Each row is a point on a landscape with many peaks, with its height.
A climber steps from a point to the highest of its 2 nearest points, and stops where none of them is higher. Distance is the straight distance between rows; heights are no part of it.
J764 h=42.6: [2.02 -1.65 0.33 -0.24 2.03 -1.93 0.40 0.97 -0.38 2.18 2.94 0.47 -5.69 -4.34 0.25 0.80 -3.46 1.03 2.57 -0.40 -1.59 -2.36 -1.31 -2.11]
J355 h=4.1: [3.72 1.01 -2.32 -0.58 2.94 -1.41 0.16 -0.63 1.93 4.23 -1.42 0.98 1.27 3.42 0.84 -4.77 -0.39 1.24 -1.15 -2.85 -1.99 2.23 1.96 -1.98]
J988 h=23.3: [-0.91 1.29 -5.12 -0.83 6.61 -0.48 -1.93 -1.49 -0.37 -0.86 -1.67 4.27 0.43 -1.64 -1.10 2.52 -1.34 1.41 -3.61 -0.13 0.54 0.90 2.55 -0.19]
J729 h=62.9: [-2.52 0.37 -0.54 3.64 0.18 0.99 0.71 -0.43 0.85 1.30 0.70 0.00 2.96 4.03 3.40 0.27 -1.84 0.31 0.58 -4.34 -1.78 -0.28 -0.51 1.20]
J912 h=54.2: [4.40 0.63 -0.94 -2.34 0.67 -2.84 0.05 -1.42 0.45 0.09 -1.60 0.50 -1.27 -6.56 -1.22 -0.69 0.58 2.03 -1.54 -1.03 -1.97 2.07 -1.28 -1.46]
J394 h=25.5: [-2.22 -1.02 2.61 1.14 -1.58 0.88 0.51 1.34 0.02 -3.05 0.81 -0.25 -0.94 -1.04 0.15 2.08 -0.18 -1.69 0.48 1.43 2.01 0.04 -0.85 1.08]
J44 h=61.2: [4.36 0.36 -0.56 -0.21 -0.11 -2.34 0.66 -0.51 1.23 1.70 -0.06 -0.20 0.52 -3.04 1.29 -0.89 0.42 2.63 0.21 -4.60 -3.73 3.15 -3.30 -0.80]
J676 h=53.5: [3.76 -0.44 2.49 -2.96 -3.39 -0.58 2.40 1.16 -0.84 0.39 0.47 -4.84 -2.67 -2.23 -1.26 -1.57 1.92 2.00 1.91 -0.38 -2.35 -1.53 -2.62 -2.35]
J400 h=37.2: [0.79 -0.01 -0.01 -1.03 2.98 -1.16 -0.12 -0.49 -1.33 -1.01 0.84 0.07 -4.90 -5.12 -0.94 1.29 -3.52 0.80 0.73 1.63 -0.09 -3.23 0.11 -1.02]
J813 h=53.9: [-1.09 1.89 1.30 1.65 -4.38 1.60 1.59 -0.76 0.67 -1.65 -2.56 -3.02 4.07 2.17 1.95 -1.44 1.87 -0.21 -1.46 -1.51 -0.99 0.29 -0.28 1.27]
J234 h=21.7: [-3.89 0.34 -3.21 0.78 3.87 0.95 -1.62 -1.95 -0.89 -2.28 -0.35 0.22 -0.33 -1.51 -0.17 4.39 -2.63 0.17 -1.39 1.03 0.22 -4.98 1.55 0.83]
J459 h=37.6: [0.57 0.56 3.92 -2.02 -4.32 1.06 2.51 0.89 -0.81 -2.71 -1.98 -4.56 -1.21 -1.27 -1.77 -1.46 3.05 -0.52 -0.16 2.55 0.35 -1.87 0.09 -0.68]
J749 h=40.4: [-1.22 -0.36 3.04 -0.72 -2.99 1.33 1.40 1.10 -0.15 -2.39 -0.14 -3.48 -1.25 0.38 -0.75 -0.88 1.05 -0.47 1.05 2.11 1.10 -1.81 0.17 -0.23]
J855 h=50.9: [-1.38 1.80 0.33 -0.22 -3.24 2.05 0.11 -0.99 0.71 -2.19 -3.00 -3.70 3.62 3.16 0.34 -2.12 2.38 -0.22 -1.98 1.25 0.17 -1.81 1.42 1.14]
J689 h=58.7: [0.29 -0.76 -0.33 1.06 -0.69 -0.21 0.59 0.64 -1.13 3.73 2.60 -1.14 0.58 1.39 3.57 0.10 -2.64 0.81 1.51 -3.11 -2.65 -3.45 -0.79 -0.46]
J535 h=51.4: [-1.76 -2.62 -1.29 3.09 2.30 0.98 -1.09 0.72 0.37 3.33 3.76 1.84 -1.50 5.48 1.70 1.41 -3.73 -0.51 2.96 -2.08 -0.09 -1.91 0.69 -0.19]
J204 h=58.8: [3.64 2.72 0.21 -2.20 -2.74 -0.17 1.46 -1.56 -0.38 -0.66 -2.57 -3.81 1.83 -2.73 0.40 -1.54 1.21 1.59 -1.03 -1.56 -3.00 -0.64 -0.25 -0.43]
J945 h=4.3: [2.42 0.73 -2.70 0.93 3.45 -1.55 0.34 -0.97 1.59 3.56 -0.42 2.77 1.11 1.89 1.49 -2.56 -1.10 1.40 -0.45 -4.50 -2.60 3.62 0.46 -1.57]
J11 h=63.1: [0.57 4.02 -4.39 -1.00 4.59 0.53 -0.64 -1.78 0.29 0.87 -3.60 1.67 3.17 1.68 -0.66 -1.61 0.28 2.26 -4.06 -1.47 -0.73 1.38 3.50 -0.48]
J693 h=25.4: [-2.45 -3.18 0.75 0.93 0.31 0.97 -2.70 1.34 0.56 -0.30 2.21 3.48 0.15 3.52 -1.55 1.76 0.53 -2.27 1.22 2.61 3.51 2.78 0.13 1.13]
J671 h=7.1: [1.59 -0.18 0.11 -1.78 0.35 -0.92 -0.48 -0.23 1.34 1.09 -0.82 -0.82 -1.55 2.20 -2.37 -3.58 0.70 -0.83 0.39 2.05 1.07 -0.30 2.05 -1.41]
J285 h=31.3: [-4.00 -0.01 -1.37 -1.05 1.36 1.45 -2.04 -1.00 -0.05 -3.03 -0.14 -0.75 -0.75 -0.08 -2.21 3.75 -1.42 -0.15 0.34 4.53 0.97 -5.31 1.51 0.26]
J940 h=53.6: [-2.67 -1.88 -0.08 3.29 0.78 1.35 -0.46 1.33 1.69 1.19 2.54 1.05 0.44 6.25 1.21 0.89 -2.30 -1.12 2.29 -1.99 0.28 -0.27 -0.39 0.39]
J979 h=55.7: [-2.21 -0.47 -0.85 2.16 -0.11 1.67 -0.70 0.24 1.67 1.06 1.35 0.29 2.50 7.77 1.07 0.04 -0.09 -1.23 0.70 -1.99 0.01 1.19 0.29 0.46]
J299 h=37.3: [0.18 -2.14 1.24 0.94 2.56 -1.38 0.19 1.65 0.14 1.26 2.99 1.71 -5.87 -2.48 -0.74 0.41 -3.02 -0.54 2.90 0.43 0.94 -1.09 -1.01 -1.33]
J537 h=66.0: [-2.86 0.24 -2.38 3.37 3.13 0.91 -0.31 -0.33 0.15 1.15 0.40 2.37 1.42 3.66 2.40 1.87 -2.91 0.22 -0.42 -3.22 -0.90 0.12 0.10 0.71]
J175 h=5.8: [4.00 -0.56 -0.48 -1.65 1.76 -2.28 -0.79 -0.11 1.30 2.50 -0.61 2.21 -1.88 -0.93 -1.24 -4.45 0.75 0.54 -0.43 0.17 -0.30 3.63 0.84 -2.47]
J606 h=67.3: [2.12 2.19 -1.88 -1.64 0.87 -1.17 0.06 -1.99 0.72 -0.03 -3.49 0.71 1.10 -2.34 -0.44 -2.46 1.14 1.10 -2.81 -0.30 -0.98 1.28 1.53 -0.62]
J115 h=57.6: [-2.93 1.15 -3.41 -1.09 1.95 1.26 -2.50 -1.44 -1.32 -0.77 -2.24 3.66 4.41 -0.10 -2.38 2.36 1.84 -0.03 -3.66 2.95 2.40 3.04 2.40 2.62]
J396 h=61.8: [-1.15 3.37 -4.81 -0.89 2.81 1.03 -1.33 -2.05 -0.66 -0.37 -3.70 2.98 4.19 1.25 -0.58 0.12 1.47 1.26 -4.78 0.01 0.95 2.86 2.81 0.56]
J722 h=5.0: [-1.51 -1.17 -3.06 1.31 1.51 0.31 -0.65 0.19 -2.42 2.89 2.10 0.73 -0.33 1.02 3.16 2.42 -3.34 0.42 0.32 -1.48 -0.37 -6.76 1.06 0.16]
J387 h=56.3: [-0.35 1.24 -0.48 1.22 -1.19 -1.02 0.88 -1.09 -0.43 0.91 -1.71 2.87 4.88 -1.01 2.47 -0.09 1.26 -0.09 -1.74 -3.04 -1.48 4.98 -0.38 2.43]
J248 h=20.5: [0.57 -0.25 -0.30 -1.36 -1.29 -0.08 -2.11 0.17 0.31 0.29 -1.40 1.20 0.74 2.23 -2.20 -3.21 3.63 -2.19 -1.91 4.15 3.23 2.67 0.98 0.31]
J549 h=5.2: [-0.78 -1.16 -3.33 -1.03 2.80 0.06 -2.27 0.68 -1.83 2.72 2.12 1.07 -2.45 2.11 1.74 1.50 -2.54 0.49 0.92 1.06 0.37 -7.36 1.96 -0.48]
J850 h=12.5: [-2.96 -1.63 2.67 2.01 -2.23 1.97 2.26 1.71 -1.50 -0.42 3.22 -2.86 -1.42 1.40 1.45 2.26 -2.02 -0.87 2.17 -0.40 0.18 -3.82 -1.61 0.51]
J239 h=28.8: [2.39 -0.77 -0.10 -0.38 -0.77 -2.43 0.56 -0.50 -0.46 1.89 -0.60 2.72 1.68 -5.18 -0.26 0.58 1.21 -0.05 -1.21 -0.14 -0.97 6.04 -1.21 1.98]
J668 h=34.0: [1.63 1.85 0.97 -0.15 -3.93 -0.33 0.58 -0.65 0.91 -0.82 -3.27 -1.67 2.77 0.36 0.31 -3.60 3.62 -0.77 -2.28 0.55 -0.78 2.21 0.33 0.26]
J586 h=26.9: [-0.19 -1.34 2.97 0.43 -1.75 -0.39 1.92 1.37 -0.89 -2.25 0.96 0.22 -2.49 -3.70 -0.34 1.77 -0.02 -1.19 1.18 0.99 1.53 1.03 -2.01 -0.09]
J582 h=33.5: [0.55 -0.41 1.73 -1.18 0.47 -0.61 0.29 0.84 -0.43 -1.02 0.38 -1.22 -3.54 -3.01 -1.23 -0.35 -0.96 -0.19 0.48 1.78 0.64 -2.31 0.27 -0.90]
J836 h=58.1: [-4.04 2.91 -2.76 0.60 0.48 2.56 -1.18 -2.37 0.54 -1.98 -2.58 0.31 5.59 4.17 -0.33 1.48 1.48 1.09 -2.84 -0.23 -0.38 -0.11 2.18 1.24]
J375 h=27.0: [1.64 0.71 -0.35 -0.13 0.73 -2.29 0.46 -0.97 -1.06 -0.18 -0.83 2.83 1.51 -6.18 1.03 1.79 0.36 0.76 -0.94 -2.53 -1.90 4.31 -2.03 1.07]
J98 h=58.0: [-1.21 -0.48 -1.19 0.65 0.48 2.19 -2.15 -0.78 1.97 0.54 -0.19 0.91 2.23 7.12 -1.45 -1.53 0.85 -0.79 -0.35 0.26 1.19 1.54 1.78 -0.18]
J494 h=6.5: [1.88 0.02 -0.81 -3.58 1.72 -1.06 -0.94 -0.11 0.14 1.03 -1.26 -1.51 -2.31 0.01 -1.75 -2.44 -0.67 0.47 -0.10 2.33 0.37 -3.21 2.40 -1.12]
J640 h=49.8: [-0.91 -1.99 -0.50 0.68 1.96 -0.03 -1.15 1.87 -0.04 3.37 3.67 0.00 -2.13 5.52 0.80 -0.40 -2.66 -0.54 3.05 -0.16 0.70 -3.22 0.55 -0.82]
J461 h=14.8: [-1.21 -1.47 0.30 -0.97 1.09 1.34 -2.71 0.09 1.18 -0.06 1.49 0.41 -1.90 4.63 -3.14 0.00 0.04 -1.41 2.38 4.15 2.97 -1.18 1.65 -1.26]
J426 h=5.5: [1.21 -1.44 -1.45 -1.88 2.79 -1.17 -1.43 1.32 -2.55 3.55 2.82 1.11 -4.48 -0.30 1.98 -0.61 -2.40 0.50 2.00 1.37 0.05 -6.96 1.81 -2.27]
J590 h=23.7: [-2.58 -2.46 0.46 0.57 -1.52 0.73 -2.14 1.30 0.06 0.43 1.05 2.59 2.12 2.92 -1.25 0.84 2.40 -2.79 -0.21 3.22 3.58 4.33 0.41 2.97]
J555 h=5.1: [4.51 -1.23 0.49 -0.94 1.27 -2.45 0.03 0.59 1.92 4.11 1.29 0.87 -2.75 0.47 -0.19 -4.23 -0.62 1.67 1.90 -1.08 -1.76 2.65 -0.39 -3.00]
J942 h=30.8: [0.26 -0.88 -0.55 -0.10 -0.17 -1.30 -0.12 -0.12 -0.85 1.54 -1.31 3.57 2.13 -1.89 -0.61 -1.05 1.44 -1.06 -1.99 1.04 0.43 5.24 0.47 2.43]
J626 h=52.7: [-4.09 -0.83 -0.49 1.04 1.31 0.92 -1.87 -0.40 -0.40 -4.10 0.46 2.72 0.67 -1.90 -0.26 5.12 -0.73 -2.11 -0.57 1.98 2.55 -0.69 -0.11 2.36]
J794 h=22.2: [-3.54 -0.55 -3.52 2.37 5.10 0.71 -1.36 -1.19 -0.21 -0.61 1.09 2.33 -1.53 -1.05 -0.09 5.19 -3.70 0.00 -0.43 0.62 0.96 -3.11 0.49 0.35]
J592 h=8.7: [2.24 -1.52 2.09 0.25 -1.85 -1.31 1.11 1.22 0.98 0.88 1.23 0.23 -1.43 -1.37 0.34 -1.62 1.17 0.13 1.23 -1.10 -1.00 3.46 -2.04 -1.37]
J76 h=62.0: [-4.70 -0.59 -1.36 4.23 1.96 1.02 -0.18 -0.65 -0.26 -0.10 1.76 1.33 0.76 1.61 2.28 3.59 -3.55 -0.48 1.29 -2.32 -0.08 -2.13 -0.50 1.29]
J613 h=47.0: [4.38 -0.74 0.36 -1.83 0.61 -2.46 0.29 0.16 -0.68 2.39 1.73 -1.73 -4.23 -4.55 -0.32 -0.83 -1.68 2.46 1.58 -1.54 -2.33 -2.16 -2.10 -2.38]
J804 h=28.2: [-1.26 -3.19 1.64 0.60 1.00 0.07 -1.42 2.01 0.69 0.24 2.88 3.62 -3.13 1.76 -1.38 0.47 -0.71 -2.15 2.41 2.14 3.38 2.05 -0.52 -0.37]
J215 h=60.0: [-1.79 2.34 1.20 0.33 -2.46 1.22 1.26 -1.52 -1.02 -4.48 -2.53 -1.15 2.85 -2.89 0.98 2.36 0.62 -1.41 -1.32 -0.49 0.48 -0.02 -0.55 2.97]
J605 h=63.4: [-0.70 0.55 -3.06 2.10 4.35 0.21 -0.79 -0.19 0.92 1.89 0.00 2.40 1.61 4.02 0.56 0.47 -1.80 0.72 -1.00 -3.08 0.09 1.56 1.54 -0.39]
J509 h=60.6: [-1.17 -0.31 -1.96 2.49 0.67 0.33 0.28 0.87 -0.89 3.55 1.90 0.09 1.88 4.43 3.68 0.75 -2.87 0.47 1.29 -3.99 -2.03 -2.72 0.87 0.68]
J594 h=35.5: [2.38 1.46 2.33 -1.50 -4.43 0.43 1.75 0.07 0.43 -0.57 -3.43 -4.46 0.34 -0.35 -0.88 -3.75 3.05 -0.09 -0.87 1.95 -0.47 0.03 0.25 -0.93]
J806 h=17.5: [0.49 -1.19 2.15 -2.35 0.62 -0.27 -0.94 1.67 -0.04 -0.64 0.15 0.98 -4.29 -0.32 -3.57 -2.51 2.57 -1.48 0.55 5.23 4.03 0.74 1.21 -1.83]
J374 h=56.5: [-1.95 1.96 -2.31 0.70 0.89 1.82 -0.33 -1.28 1.07 -0.48 -1.89 -0.22 3.08 3.29 1.08 0.08 -0.02 0.79 -1.59 -1.97 -0.56 -0.56 1.70 1.25]
J241 h=64.6: [2.62 2.17 -1.11 0.38 -0.12 -1.19 0.98 -1.99 1.11 1.16 -2.01 0.07 2.71 -1.76 2.14 -0.90 0.79 2.53 -1.05 -4.03 -3.53 2.98 -1.28 -0.35]
J390 h=32.6: [1.29 0.13 0.87 0.19 -2.94 -0.93 0.20 0.32 -0.25 0.60 -1.66 0.75 2.13 -0.96 0.31 -2.55 2.70 -1.29 -1.84 1.10 0.62 4.68 -0.37 0.89]
J53 h=11.8: [-1.33 0.49 3.04 2.66 -4.32 2.00 3.00 0.93 -2.32 -0.37 2.65 -3.57 0.13 -0.66 1.78 3.06 -1.74 -0.46 1.61 -2.46 -1.51 -3.73 -3.13 1.15]
J303 h=56.9: [2.41 3.19 0.92 -0.56 -3.39 -0.39 1.67 -2.23 -1.42 -2.06 -2.73 -1.91 3.13 -4.87 0.75 1.20 2.05 0.46 -1.49 -1.58 -1.93 2.34 -2.12 1.00]
J726 h=50.5: [3.95 0.24 0.85 -2.02 -0.04 -1.61 0.53 -0.50 0.81 0.66 0.05 -1.31 -2.20 -4.34 -0.64 -0.82 0.20 1.98 0.92 -0.96 -1.87 1.30 -2.13 -1.85]
J972 h=47.9: [0.46 -1.82 3.52 -1.85 -1.90 0.22 1.57 2.88 -0.65 1.30 1.97 -2.39 -3.88 0.87 -0.85 -2.78 0.24 -0.10 3.78 1.69 1.21 -2.30 0.25 -1.50]
J323 h=9.5: [1.61 -2.53 4.17 1.28 -3.51 -0.37 2.44 2.96 0.09 0.18 2.62 0.13 -1.73 -1.41 0.41 0.31 2.25 -0.91 2.49 -1.55 -0.08 4.51 -3.35 -0.12]
J762 h=47.3: [2.00 -1.22 2.23 0.44 -1.54 -0.23 1.79 1.71 -0.93 0.89 2.71 -1.63 -3.39 -2.58 -0.05 0.89 -0.86 0.60 1.94 -1.74 -1.57 -0.28 -3.50 -1.35]
J432 h=43.4: [-1.69 -0.92 3.55 -0.29 -3.28 1.88 1.13 3.13 0.59 -0.84 0.86 -3.71 -2.02 3.86 -0.74 -2.04 1.91 -1.50 2.61 2.45 2.69 -1.95 0.19 -0.32]
J232 h=45.4: [-1.09 -2.07 2.82 -0.28 -1.57 0.98 0.40 3.06 0.36 1.27 2.55 -1.95 -2.56 5.22 -0.74 -2.58 0.29 -1.08 3.61 1.93 2.24 -2.04 0.79 -1.10]
J566 h=56.1: [4.33 1.98 1.55 -2.55 -2.58 -0.69 2.30 -0.54 -0.78 -0.97 -0.87 -4.44 -0.88 -4.09 -0.45 -0.35 1.43 2.36 -0.01 -1.58 -2.67 -0.84 -2.86 -0.59]
J679 h=30.2: [-4.89 0.03 -0.56 0.43 0.61 2.37 -2.11 -0.75 1.01 -3.23 0.23 -0.34 1.58 1.92 -1.19 3.54 -0.16 -0.97 -0.26 2.51 1.26 -2.54 1.37 0.35]
J213 h=59.9: [-2.22 1.55 -2.57 -0.20 0.53 1.52 -1.73 -1.43 0.25 -1.23 -2.38 2.00 4.17 2.27 -0.85 0.54 2.24 -0.12 -3.19 0.74 1.40 1.78 2.19 1.17]
J412 h=13.3: [-2.82 -2.26 1.80 2.14 -0.49 0.92 -0.10 1.68 0.68 -0.29 2.64 -1.06 -1.73 2.80 0.47 0.68 -1.24 -1.20 2.76 0.41 1.16 -1.93 -0.78 0.03]
J343 h=6.4: [2.65 -0.63 -0.41 -1.65 2.75 -1.44 -1.61 -0.11 1.87 1.49 0.10 2.27 -2.13 1.56 -2.10 -3.90 -0.02 -0.92 -0.25 1.13 1.48 2.08 1.87 -1.31]
J876 h=19.2: [1.52 -1.14 1.72 -1.37 -1.51 -0.89 -0.25 1.40 0.45 0.49 -1.23 1.07 -1.91 0.01 -1.93 -3.37 3.00 -2.11 0.12 3.96 2.58 3.19 0.28 -0.63]
J92 h=21.6: [-0.42 -1.24 -1.91 -0.46 1.10 0.65 -2.98 -0.47 -0.20 0.79 -0.47 2.96 1.52 3.13 -2.57 -0.86 2.07 -1.74 -1.45 3.45 2.92 3.40 1.90 0.65]
J259 h=57.7: [4.45 1.22 -1.82 -1.00 2.01 -3.07 0.54 -2.21 0.30 1.17 -0.86 -0.20 -0.72 -5.61 0.47 0.01 -0.55 3.14 -0.69 -3.89 -3.25 1.78 -1.95 -1.41]
J298 h=48.9: [-2.12 -0.37 -0.24 -1.09 1.17 -0.15 -0.99 -0.77 -1.35 -3.43 -1.29 1.90 1.14 -3.77 -1.01 2.91 0.36 -1.53 -2.18 3.31 2.17 0.30 0.73 2.43]
J55 h=60.8: [-0.21 0.61 -1.92 1.47 1.65 0.53 -0.99 -0.30 1.14 1.60 -1.18 1.89 2.57 4.72 0.76 -1.63 0.12 -0.46 -1.61 -1.99 0.50 2.92 1.33 -0.49]
J240 h=60.4: [-2.08 0.46 1.78 -1.17 -3.56 1.33 -0.44 0.14 -1.06 -4.52 -1.93 -1.53 1.56 -1.11 -1.23 0.98 3.54 -1.82 -1.90 4.87 2.62 -0.03 0.55 2.00]
J851 h=6.0: [1.95 -0.49 -0.58 -4.35 2.10 -1.06 -1.61 1.43 -1.79 1.94 0.71 -0.86 -2.93 -0.01 0.53 -2.07 -1.58 0.82 1.66 2.75 0.05 -6.45 2.47 -2.03]
J454 h=32.1: [-0.78 -2.09 1.36 -0.55 2.33 -1.13 -1.04 1.16 1.05 -0.53 2.06 1.84 -5.03 -0.13 -1.77 -0.37 -1.37 -0.98 2.40 2.42 2.83 -0.29 0.18 -1.37]
J302 h=25.6: [-0.16 -3.20 3.68 0.58 -0.38 -0.06 0.73 2.87 1.34 0.06 2.71 1.04 -3.88 1.73 -0.78 -1.22 0.49 -2.03 2.61 1.15 2.89 2.42 -0.51 -1.35]
J911 h=22.6: [-1.12 -1.88 -0.98 0.28 -1.09 0.08 -2.11 0.26 -0.93 1.06 -0.67 2.82 3.00 2.18 -2.89 -0.84 2.44 -2.05 -1.87 4.76 3.10 4.91 1.16 3.63]
J482 h=50.8: [2.25 -1.99 3.75 -1.49 -1.88 -0.20 2.74 2.39 -0.72 1.14 2.29 -2.99 -3.89 -1.68 -1.33 -1.34 1.08 1.02 3.83 -0.07 -0.78 -1.20 -1.94 -2.27]
J718 h=60.1: [1.86 0.36 -0.48 0.20 -0.94 -0.74 0.95 0.27 1.75 2.86 0.16 -1.07 1.68 2.55 1.80 -3.96 -0.05 0.92 0.22 -2.71 -2.86 1.25 0.63 -0.89]
J165 h=29.3: [-4.55 -0.82 0.28 1.48 -1.40 3.00 -2.55 0.17 1.43 -2.49 0.94 0.02 2.03 4.86 -1.08 2.77 0.84 -1.43 0.69 2.28 2.00 -0.61 0.69 0.69]
J885 h=57.9: [-0.56 1.65 -0.94 1.41 -0.43 0.25 -0.11 -0.99 0.96 0.18 -1.96 1.46 3.58 2.01 1.09 -1.25 1.25 -0.38 -1.83 -2.27 -0.27 3.02 0.84 1.05]
J321 h=22.9: [-2.90 0.62 -4.39 1.49 6.41 -0.20 -1.83 -1.29 -0.46 -0.77 -0.21 3.93 0.29 -0.89 0.18 4.74 -2.63 0.61 -2.09 -0.32 0.51 -0.51 1.85 0.54]
J825 h=25.2: [2.36 1.59 -2.24 -1.01 2.71 -2.29 -0.14 -2.06 -0.89 0.32 -2.92 3.57 1.92 -5.68 0.30 -0.03 0.16 1.36 -2.96 -2.07 -1.73 3.48 0.03 -0.04]
J464 h=55.8: [-2.34 0.51 2.01 -1.25 -1.99 1.53 -0.45 -0.01 -0.54 -5.30 -0.92 -2.08 -0.57 -1.26 -2.06 1.67 1.33 -1.20 -1.01 4.17 2.46 -2.92 0.70 0.68]
J512 h=24.0: [0.61 1.63 -3.80 -1.07 5.60 -1.69 -0.39 -1.54 -0.53 0.54 -2.38 4.28 0.87 -4.29 -0.13 0.54 -1.01 1.37 -3.71 -0.95 -0.39 2.36 1.72 -0.04]
J969 h=30.3: [0.00 -1.47 3.69 -1.30 -0.90 0.60 2.50 2.08 -1.00 -2.30 1.13 -1.64 -4.94 -3.14 -1.91 0.20 0.74 -0.48 1.99 1.97 1.57 -1.12 -1.01 -1.48]
J620 h=64.4: [2.31 3.11 -3.69 -1.34 2.74 -1.01 0.32 -1.77 0.55 1.23 -3.81 0.61 2.79 0.02 -0.20 -3.27 0.55 1.68 -3.08 -2.42 -2.07 1.47 2.23 -0.91]
J351 h=34.4: [-0.39 -0.17 -0.19 -2.80 2.84 -0.27 -0.88 0.18 -1.94 -1.29 0.83 -1.50 -4.18 -3.50 -1.20 1.70 -2.80 0.22 0.50 4.15 0.94 -6.39 1.47 -0.33]
J110 h=62.7: [3.01 2.55 0.10 -1.78 -1.45 -1.12 0.97 -1.79 0.41 -1.14 -3.22 -1.40 0.78 -3.79 -0.45 -2.16 2.12 0.56 -1.66 1.29 -1.10 0.95 0.19 -0.28]
J734 h=64.5: [-2.23 1.04 0.83 -0.01 -2.74 1.09 0.26 -0.28 -0.90 -3.65 -2.42 -0.15 3.92 -1.41 -0.08 1.42 2.47 -1.92 -2.53 2.36 1.81 1.57 -0.04 3.07]
J899 h=52.1: [-1.23 1.89 0.60 -1.93 -1.37 1.04 -0.30 -0.72 -0.40 -4.03 -2.20 -3.55 0.94 -0.14 -1.42 0.49 1.12 -0.11 -1.55 3.34 0.73 -4.35 1.42 0.88]
J10 h=57.3: [-4.43 -0.33 -0.84 3.05 2.07 0.77 -0.52 -0.81 -0.20 -2.14 0.61 2.36 1.26 -0.31 1.62 4.22 -2.21 -1.05 -0.18 -0.64 1.08 -0.08 -0.57 2.33]
J168 h=16.0: [0.34 -1.23 -0.14 -2.02 1.71 0.06 -2.91 -0.24 0.99 -0.71 0.01 1.62 -2.15 2.02 -3.00 -1.30 1.29 -1.27 0.32 4.52 3.88 0.50 1.83 -0.99]
J262 h=10.4: [0.94 -1.03 3.19 2.18 -4.09 0.35 2.56 1.68 -0.25 -0.90 1.79 -1.43 0.06 -2.19 1.58 2.30 1.11 0.61 1.86 -3.16 -1.56 3.00 -5.07 -0.02]
J94 h=53.2: [0.58 -0.01 0.26 3.20 -1.96 -0.25 1.75 0.07 -1.37 2.39 3.38 -1.64 0.30 -1.38 3.16 2.65 -2.46 1.45 1.94 -4.93 -3.47 -2.84 -3.95 0.56]
J657 h=21.2: [-1.25 0.79 -1.84 -0.16 2.83 -0.04 -0.39 -1.14 -1.05 -0.71 -0.21 -0.70 -1.51 -2.33 0.38 2.46 -2.93 0.75 -0.72 0.71 -0.35 -5.24 1.54 0.70]
J385 h=14.1: [-2.63 -1.74 0.14 0.34 0.91 1.57 -2.00 0.90 0.80 -0.35 2.54 -0.76 -1.51 4.30 -1.22 1.36 -0.97 -0.89 2.28 2.29 1.77 -3.17 0.97 -0.40]
J847 h=60.3: [0.36 2.04 0.33 0.97 -2.22 -0.43 1.22 -1.62 -0.37 -1.32 -2.20 0.31 4.02 -2.91 1.65 0.81 1.59 0.60 -2.26 -2.81 -1.61 2.98 -1.47 1.25]
J845 h=32.7: [-1.94 -0.13 0.33 -1.58 2.08 0.18 -1.06 -0.08 -0.76 -3.60 0.26 -1.39 -3.55 -2.08 -2.33 1.75 -1.22 -0.63 0.46 4.76 2.06 -4.60 1.06 0.04]
J526 h=49.7: [3.18 -0.87 1.26 1.33 -1.34 -0.44 1.83 0.40 -0.33 1.87 3.06 -1.58 -1.67 -2.49 1.13 1.44 -1.57 2.06 2.36 -4.20 -3.30 -0.56 -4.25 -0.26]
J754 h=59.7: [3.23 3.42 0.26 -1.00 -2.48 -0.32 2.22 -1.78 -1.67 -3.00 -1.48 -1.90 0.54 -6.58 -0.07 2.95 1.03 0.70 -0.71 -2.01 -1.98 0.97 -4.22 0.72]
J389 h=4.7: [3.24 -0.43 -1.55 0.25 2.74 -2.54 0.26 -0.56 1.96 3.49 1.00 1.48 -1.28 0.40 1.00 -2.65 -1.99 1.81 1.05 -3.55 -3.04 2.03 0.00 -2.22]
J700 h=58.3: [2.31 0.51 0.93 0.42 -3.95 -0.14 1.42 0.49 0.84 2.14 0.15 -3.17 2.62 1.87 2.11 -2.83 0.43 1.79 1.32 -3.99 -3.17 0.83 -0.88 -0.48]
J310 h=27.8: [-3.59 -1.02 2.22 1.13 -2.50 2.26 -0.73 1.58 0.88 -3.64 0.65 -0.61 0.28 2.83 -0.40 1.33 1.21 -1.85 0.33 1.86 2.46 -0.24 -0.26 0.89]
J492 h=49.4: [-0.65 1.39 0.50 -2.71 -2.80 1.28 -0.68 -0.33 0.17 -2.24 -1.74 -4.47 1.29 2.79 -1.33 -1.69 2.39 0.19 -0.63 3.43 0.64 -4.08 2.35 0.40]
J808 h=62.2: [3.56 2.32 -0.87 -0.74 -1.09 -0.92 1.20 -1.56 1.34 2.28 -2.58 -1.42 2.87 0.47 1.27 -3.86 1.68 2.11 -1.13 -3.36 -3.61 2.16 -0.07 -0.85]
J470 h=7.8: [1.83 -0.44 0.97 -0.28 -0.57 -1.20 0.77 0.63 1.34 1.00 0.51 -0.19 -1.94 0.92 -0.17 -2.40 -0.10 -0.42 0.77 0.15 0.18 0.60 0.39 -1.43]
J365 h=56.0: [-1.33 -0.18 -1.02 3.74 0.18 0.15 1.55 -0.53 -1.59 2.59 2.27 -0.26 0.51 -0.54 4.06 2.68 -3.35 0.74 1.12 -4.40 -2.63 -4.27 -1.64 1.46]
J183 h=24.1: [-0.82 -1.19 3.08 1.56 -2.60 -0.16 1.65 1.07 -0.87 -1.44 1.09 0.90 0.11 -3.47 1.01 2.88 -0.48 -1.91 0.45 -1.26 0.28 3.28 -2.52 1.93]
J286 h=11.1: [0.00 0.62 2.93 2.94 -4.47 1.00 2.82 0.25 -0.61 -0.85 1.93 -2.66 1.08 -1.29 2.13 2.09 -0.70 0.32 1.47 -3.89 -2.29 0.23 -4.08 1.13]
J318 h=56.2: [0.18 1.98 1.13 1.60 -3.89 0.31 2.30 -1.24 1.14 -0.18 -1.45 -2.79 4.41 1.10 2.83 -2.00 1.43 0.77 -0.02 -3.68 -2.87 1.04 -1.28 0.33]

Call two points neighbours if one is among the 2 nearest of the other. Go from one point of each pair to the other, from neighbour to neighbour, staying as high as possible. Name the lowest point that can't be avoided.
J241 / J606 | J492
J754 / J847 | J303
J734 / J606 | J387
J734 / J847 | J215
J606 / J537 | J374

Where does a climber stop that starts at each point below?
J794 | J606
J394 | J400
J390 | J606
J526 | J537
J535 | J537
J972 | J606
J299 | J241
J374 | J606
J855 | J241
